Each row is a point on a landscape with many valleys, with its height.
From any point a ball takes the steepest step (drop divided by distance) to one of its 5 nearest points. It stops when none of these is lower. Distance is the straight distance between rows; heights are no part of it.
vek h=801: [  3  -8 -14 -13  27   2  -6  21   0  24]
fodu h=392: [ 16  13  15  10  -6 -23   3 -18 -31  -5]
deva h=201: [ -9   6   2  31 -12 -18   4 -11 -23  -8]
deti h=383: [-28 -10 -21  18 -23 -12  11  30   0   0]
savin h=480: [-12   2  -6  20 -12  -9   4  23   0  -7]
dof h=144: [  0  13   9  41 -12  -8  -7 -23 -23  -4]
fotis h=852: [-11   1 -14  -3   5   7   4  24  18  22]
Raru h=385: [-12  -3   6 -37  26  31 -10 -11  42  15]
falur h=135: [ 23   0  -1 -32   2  12 -13 -16  23 -23]
puzit h=407: [ 25 -14 -10 -42  34  -8 -16  -2   2  12]
tuz h=503: [ 30 -12  -9 -19   4 -12  -7   1  -1 -15]
napig h=198: [ 29   7  22  -9   8 -11  12 -29 -33 -13]
Nage h=863: [ 10 -13 -17 -10  -4 -30   4  19 -19  -2]
mivi h=123: [ 13   4  24  18 -10  -2  -8 -21  -6 -21]
vazo h=402: [ 47   2  21 -45  12  -5  12 -32 -20 -21]
Ral h=456: [ 10  -9 -13 -25  16  10 -12  12  11   8]
vos h=341: [ 18  -9 -15 -37  29  13  -8 -15  21  -2]
Boro h=351: [-25  19 -14  34 -30 -19  17 -22 -43   5]
sol h=468: [ -8   6   5  24 -13  26   9  14  27 -13]
modeg h=577: [ 15  -1  -9  -1  -6 -16  -3  11  -5 -12]
fekin h=786: [-14   2   5   2  12  19  -1  23  14  38]
Getop h=381: [ 12 -23  -5 -33  50 -12  -7  18 -11  27]
nipo h=414: [  5  -2  -5 -17  16  19  -8   5  23  16]
lel h=653: [-19  -9  24 -18  23  16  -1  21  26  39]
vasa h=203: [ 13   2  17  11 -14 -13  -1  -1 -11 -17]
vutu h=311: [-40   8 -12  32 -33  18  18  43  11  15]
lilak h=394: [ 37  -8  -1 -37   1   1 -12 -12   6 -13]
zam h=865: [  8  10   2 -43  15  30 -14 -29  50 -12]
ruko h=680: [  0   6 -11 -10   8  33  -2   7  28   4]
Zapir h=313: [ 11 -24   4 -39  52  -4  -7   8  12  20]
viser h=584: [-18  -8 -32   5  -5 -28  10  29 -13   6]
pafum h=431: [ -9  13  13  44 -12  11  -8 -17   3 -17]
tevu h=408: [-20   8  -7  15 -17  19   8  29  22  15]
Lop h=371: [-29  14   5  55 -16   7   0 -12  -7 -12]
limib h=254: [ 21  -3  17  -5  -4 -14   1 -15 -20 -15]
Robu h=682: [-30 -26 -12  17 -25 -32  13   8 -38  -7]
Defud h=156: [-36  -1  -1  36 -24   7   9  26  16  -5]
zufi h=447: [  1  19   0  17  -4 -23  13 -24 -45   4]
mefi h=428: [  4   4  16  25  -7  10  -5  -2  17 -25]
tal h=57: [  7 -11  -5 -30  36  16  -5   0  26  14]
Kigan h=538: [ 16   2   0 -18 -12  19  -9  -7  24 -19]
zubi h=446: [-38  -5  -5  42 -22 -16   6   2 -16  -6]
fudus h=452: [ 37   5  24 -34  -6   6  -6 -30   4 -29]
revop h=488: [-11  -6  33 -39  28  29  -6  -3  38  22]
kuni h=204: [ -7  26  -9  29 -25 -12   2 -30 -36   6]
rab h=417: [-27  -7 -17  14 -12   5   9  41   5  22]
Valur h=200: [ -2  31   0  47 -28   0  -3 -39 -25  -3]
pazat h=839: [-10 -12   0   9  -9 -38  14   6 -41  -7]

Call two points neighbours if one is among the 5 nearest of the other. Go from one point of each pair to the other, from neighbour to neighbour, staying as low as possible. Name the highest point that can't be avoided.
falur / tal -> vos
tal / Defud -> zubi
falur / mivi -> vazo

For each start below, name the point where the ball stops.
vazo -> mivi
rab -> Defud
Nage -> mivi
viser -> Defud
